Points, in no order, along strands that fork and pass close to each other.
Points whose rows are less than 50.7 apart are linked; no others are. Some points are linked to none.
K_677: [ -5 -16  15   2  -3 -23   2  21  21   4 -14   2  35  -3  15  15   4  -6
  10  14]
K_846: [-19 -12  22  22   1  -4  -1  11  10 -40  17  17  16  -2  -5  26   0 -20
  28  -8]
K_18: [-11  -5  13  -1  -3   9 -10 -12 -14 -14  42  14  -4  -5 -11   2  17  -1
  15   8]
K_372: [ -7   6  11  11  -7   6  -7 -20  -5 -12 -27   7  -4  -2  -3   5 -21   4
 -24  -2]
K_490: [-28 -24   9   9  17 -11  -2   1  11 -33  19   6  31   3   7  34 -13 -31
  26   5]
K_377: [ -6   5  24  13   9 -12  -7  11  13 -33   9  15   8   1  -3  12   1   6
  24 -17]
K_941: [  0   8 -12 -12   2  -1   5   7  12  17 -27 -14  -5  -8 -10  -6  -4  15
  -5  -3]
K_515: [-27   5   2  -7  -2  -2 -12  -9   7 -23  18  -7  38  11   5  -3 -32 -19
  -5  12]
K_675: [  7  11 -15  -4  -1  12   7  -4  -7  12 -25  -7 -42   0 -13   2 -11  11
 -24 -15]
K_229: [  5  16 -41  -3  28 -13  -5  -1  17   4   2  -4 -43  13   5 -12  -5  21
   1 -30]
K_852: [  3   7 -27  11 -13  23   0 -16  -3  12 -15  -8   1   4  -8 -18  11 -10
 -13  -3]
K_501: [ 21  -8  16  10 -21 -19  14  24   4   9  15  11  34   1  18  -1   7   3
   9  12]
K_745: [ -5  -8  10   8 -13  17 -23  -6 -11  -1  17   5   3  18   5  -1   2   0
 -11   5]
K_498: [ 32   4  -3  -1  -6  11  39  -2 -27  23 -20 -19 -23 -26 -17   7   6 -33
 -11 -14]
K_305: [ -5   9  36   7  -2  -9  -1  18  10 -27   5  25  20   1  -7  17 -21   7
  11  -4]
K_42: [-14  12  -6   5  -3   5  11 -15  -4  -5 -42  -6 -12   3  -2  -1 -25  -5
  -3  -3]
K_612: [ 10  -1  -9 -11  10   2   2  30   5  33  18 -20   3  -7   0  -3  19  27
  15 -18]
K_366: [  2   7  10  -3  16  -1 -14 -13  10  -2 -14 -16 -25   8  -1 -15  10  15
  -5 -14]
K_982: [-11  -5  13   0  -7  15 -20 -10 -27 -10  33  15 -15  12   3  -9  12   7
  -3   8]
K_326: [ 23 -13  -7   9  -5   9  -1  12 -10  21   6   7   8   9   5   9  18  27
   5  -7]
K_13: [ 12   4 -33  -4  31  -3  -3   3   6  10  -2   7 -28   7  -3   3   4  31
 -12 -13]
K_680: [  1  10   3   0  -7   5 -10  -2 -15  -8  26  23 -22  12  -9  -5   6  28
 -10   0]
K_528: [ 31  -3   5   8 -17 -11  17  17  11  16 -17  -3  24  -2  24 -11   1   3
  -3  11]
K_180: [ -2  -3  -6   8 -12  22  13  -7 -17  11 -26 -13 -23  -9  -3   2   1 -28
 -22  -1]
K_23: [ 28  12   0 -14   5   6  17   3 -10  21 -19 -15 -43 -12  -4   9  -1   1
 -24 -10]
K_33: [ 12  -7   0  10  -8  13   1  -1   0  18 -21   1   7  13   2   8  -8  28
   2  -7]
K_384: [ 12   2  13  -8   1 -18   9  24  -3  10  17  22   0 -10  -9  19  15  24
  15   6]
K_166: [  1 -15   5  -8  -8 -15  -2 -11  -8  10  20   9  41  -8   9  11 -15 -21
  -6  30]
K_611: [-16 -15  11 -14   6  -7  -6  -6  -2  -6  20  15  31  -9  -4  20 -11  -7
   9  21]
K_973: [-34 -14   8  -1  14 -10 -13 -13   1 -30  17  16  17   0   1  19  -8 -15
  17  17]
K_364: [ 16  -2 -11  -1 -18  20   2   6  -3  23  -9  -8  23  -7  -5 -12   7   3
 -15   2]
K_974: [  1  14 -15  15   5   8  24 -19 -12   2 -43  -5 -22  -9 -11  -3 -11 -14
   1 -23]
K_301: [  8   9  -9  -1   9  -3  -3   1  -5   2   8  11 -31  11  -1  -2   1  36
  -8  -9]
K_770: [  8  -1  13  -1  -4 -11   8  18  -3  -4  36  12  10 -19 -16  12  12   6
  27   2]
K_595: [ 15   8   9 -11   4   0  -5 -13   6   2  -7   7  25  -5  -5  -5  -6  16
  -7  10]
K_787: [ -7 -29  13  12  -5 -10 -17  -2 -13 -15  33  13  22  -8   9  27   8 -26
 -10  13]
K_978: [ 23  -6 -11 -12  12  -4   8  32   9  44  -8 -27  -2  -8  16   0  10  30
  -1 -12]
K_701: [ 12   4 -32 -13  27  14   5 -11  -5  25 -16 -32 -42  -6  -2  -9  13  11
  -1 -17]
K_391: [  3  21 -29   0   4  -1  26  -5  -5   7 -15 -19 -56  -8 -13 -12  -1 -19
  -3 -30]
K_863: [ 10 -16  -1  -8 -11  -1 -11  -5  -5  19   8 -11  34  -5  13  -5  -6 -18
 -15  23]
K_536: [-30 -11   1  21   1  -1 -16 -14   6 -33  33  26  -5  17   2 -11  12 -23
  31   5]
K_789: [-23  -2  15  -3  11   2  -3  -1  10 -36  17  -8  37  13   1  -1 -23 -14
  28  -5]
K_122: [  9 -13  22  -7  -6  -3 -13  22  -2   8  11   5  14  -3   6   6  28 -10
 -33  22]
K_74: [-28  11   1   2  15  -3 -10  -9   9 -35  16   7  22  23   2 -16 -10 -10
  27  -4]
K_46: [-24  10  -2  10   2  -2 -10 -14   3 -10 -12  10 -27  11  12 -20  -5   3
   9   3]
K_411: [-31   3  -9  -7   1  -3 -20 -32   4 -16   2  -8  -8  10  10 -34 -15 -24
  -3  13]
K_829: [ 30  -1  -4  -5 -16  -5   6  21  -2  25  -6  -1   9   0  11   3  15  17
  -6   5]
K_260: [  9  -4 -30 -17  19  11   2  18   5  35 -12 -33 -22  -5   5  -3  13  18
   0  -8]
K_627: [ 17  -1  -6   1   7   2  -3  11   9  22 -15  -9 -11  19   7  12 -19  33
   3 -23]
K_987: [ -6   6  -7 -10   1   7  -7  18   6   9  16 -14  -1   5  -6 -18  18  18
   9  -3]
K_593: [ -1  10 -10 -13 -12  18  -1   2 -10  13 -12  -5 -36   4 -10 -12   8   6
 -18   3]
K_247: [ -8  -5   7  -6  -4  -2   3   5  -5 -21  39  21   9 -17 -22  -2  14 -12
  20   1]
K_924: [-12 -15  -1   4  -6   8 -23 -11  -7  -1  16   0  23   5   7  -4  -6 -16
 -26  13]
K_157: [-19  10 -13  10   0   6  -3 -29   4 -13 -14 -10 -22   8   8 -37   2 -36
 -16   4]
K_267: [ 18  -7  -3  -1 -12  15   4 -13 -11  13 -10 -12  18 -11   6  -8   7 -23
 -31  16]
K_476: [-24   0   2   7  13   1 -12  -9  13 -16  14  -2   6  18   1 -15   1   7
  37  -2]
K_175: [ 10   6  14 -14  -2 -31  11  32  20   9  -2   9   4 -10   1  16  18  29
   3   7]
K_83: [ 15  19  21   3  -2 -17   4  17  13 -13  -1  11  20  -6  -4   8 -18  26
   2  -9]
K_215: [ 38   9 -17 -13   9   9  14  -9 -11  23 -10   3  -7 -10  -1   9   0  25
 -32  -4]
K_700: [  1   6  13  15 -12  13 -16 -17   0 -10 -20   9  20  10  10   1 -30   1
  -6  -6]
K_389: [ 30  10   3 -15  -3   3  11  -8  -9  10 -17   5 -13 -21   2   3  -1   2
 -31   1]
K_92: [ 11   2  -6  12 -11  10  21 -20 -26  11 -29 -23 -22 -16 -19   5  -2 -33
  -4 -24]
K_169: [ 23   9 -23  -9  16  -1  22   6 -17  14  -8 -19 -54 -13 -14   6  -4 -11
 -10 -29]
K_360: [ -8  22  -6  20   0   7  11 -34 -14 -11 -24 -16 -33  -9  -9 -26   6 -33
 -18 -13]
K_929: [  8 -25  14   7 -21 -15  16  17  -3 -14  39  19  27 -17   2  21  11 -27
  21  15]
K_711: [  0  24  -2  12   3   2   3 -27  13  -3 -29 -15 -39   3  -5 -21   4  -5
 -10 -17]
K_168: [  4  -8  14   9 -12  -8   4  16  16   9 -24 -11  23  -1  19   4   0  -4
  -9   9]
K_404: [-25 -14  14  -8   9  -8  -7  17  21 -14  -7  -8  38   5   9  15  -6 -14
  14  14]
K_861: [-22   6 -12   8  14  -1  -6  -2   9  -5   4   9 -20  27   2 -17  11  16
  33   3]
K_202: [  0  15   6   0  11  -2 -17 -18   3 -16   8   5   7  -4 -19 -10   9  15
   3   4]
K_78: [-30   7   7  -9  10  -5  -4  11  15 -20 -25  -2  22  11  -4   7 -16 -10
  11   9]
K_913: [-15  -1   9  -3 -12  -3  -3  12  -4  -3  -1  14   3   7  -4  13  -6  14
  11  14]
K_510: [ 19 -20  16   2 -26 -11  15  11 -10   8  33  17  28 -16  14   4  11 -11
  12  22]
K_949: [ -9   0 -24   2 -12  21  -5 -17  -4   5  -4   4   4  11  -5 -19   0   2
   7  10]
K_475: [-30  15  -2  -6   3  -1  -8  -7  11 -19 -22   6   4  19  -2  -8 -19   8
  13   4]
K_110: [ 17  11 -41  -5  18   1   7  -6   1  13  -8 -23 -56  10   7 -25   4  13
  -2 -26]
K_234: [ -4   1  -6   9  11  -3   3   7   2 -17  21  16 -17   4 -16   5  14  22
  39 -20]
K_205: [ -7 -30  10  15 -10  -3   9   5  -5 -22  35  23  25 -23   4  32  -2 -34
   9   4]
K_518: [  8  -6  21 -22   3  -5  -3  14  -2  24   7 -13 -13  -4   1   8  11  29
   4  10]
K_346: [ 29  12  12  -9   5 -15   9   3  11   8  -6   3  22  -9   2   2 -11  29
   4  -1]
K_152: [ -1 -26  28   3 -11  -5 -12  19  -8  -1  22  14   8   0  12  23  20 -14
  -2  11]
K_473: [ -1  -7   5  -5 -13  24  -5  -1 -15  10 -15 -10 -22   4   4   1  17 -10
 -26  10]
K_203: [ -4  -1  -8   1  -8  -5   5  -7   7   5 -26 -17  32  -6  -1  -5 -25 -26
 -25   8]
K_578: [-31   2 -13  -9  -1 -10 -15 -13  12 -16  11  -3  10  10   4 -17 -27 -19
 -14  15]

A fork is a point with three links. Follow the links from the first point to the second and name the forks in between, in order.
K_78 / K_852 -> K_528, K_829, K_364
K_175 / K_475 -> K_982, K_863, K_364, K_829, K_528
K_627 / K_987 -> K_829, K_364, K_863, K_982
K_166 / K_411 -> K_863, K_364, K_829, K_528
K_391 / K_372 -> K_23, K_92
K_229 / K_267 -> K_982, K_863
K_364 / K_578 -> K_829, K_528

Follow the links from the first point to the second, and from the first to the third. Name the last point that the two ways share.
K_260 / K_476 / K_175 -> K_982
K_974 / K_391 / K_215 -> K_23
K_377 / K_326 / K_680 -> K_863
K_152 / K_247 / K_157 -> K_528
K_701 / K_33 / K_476 -> K_829
K_929 / K_611 / K_229 -> K_863
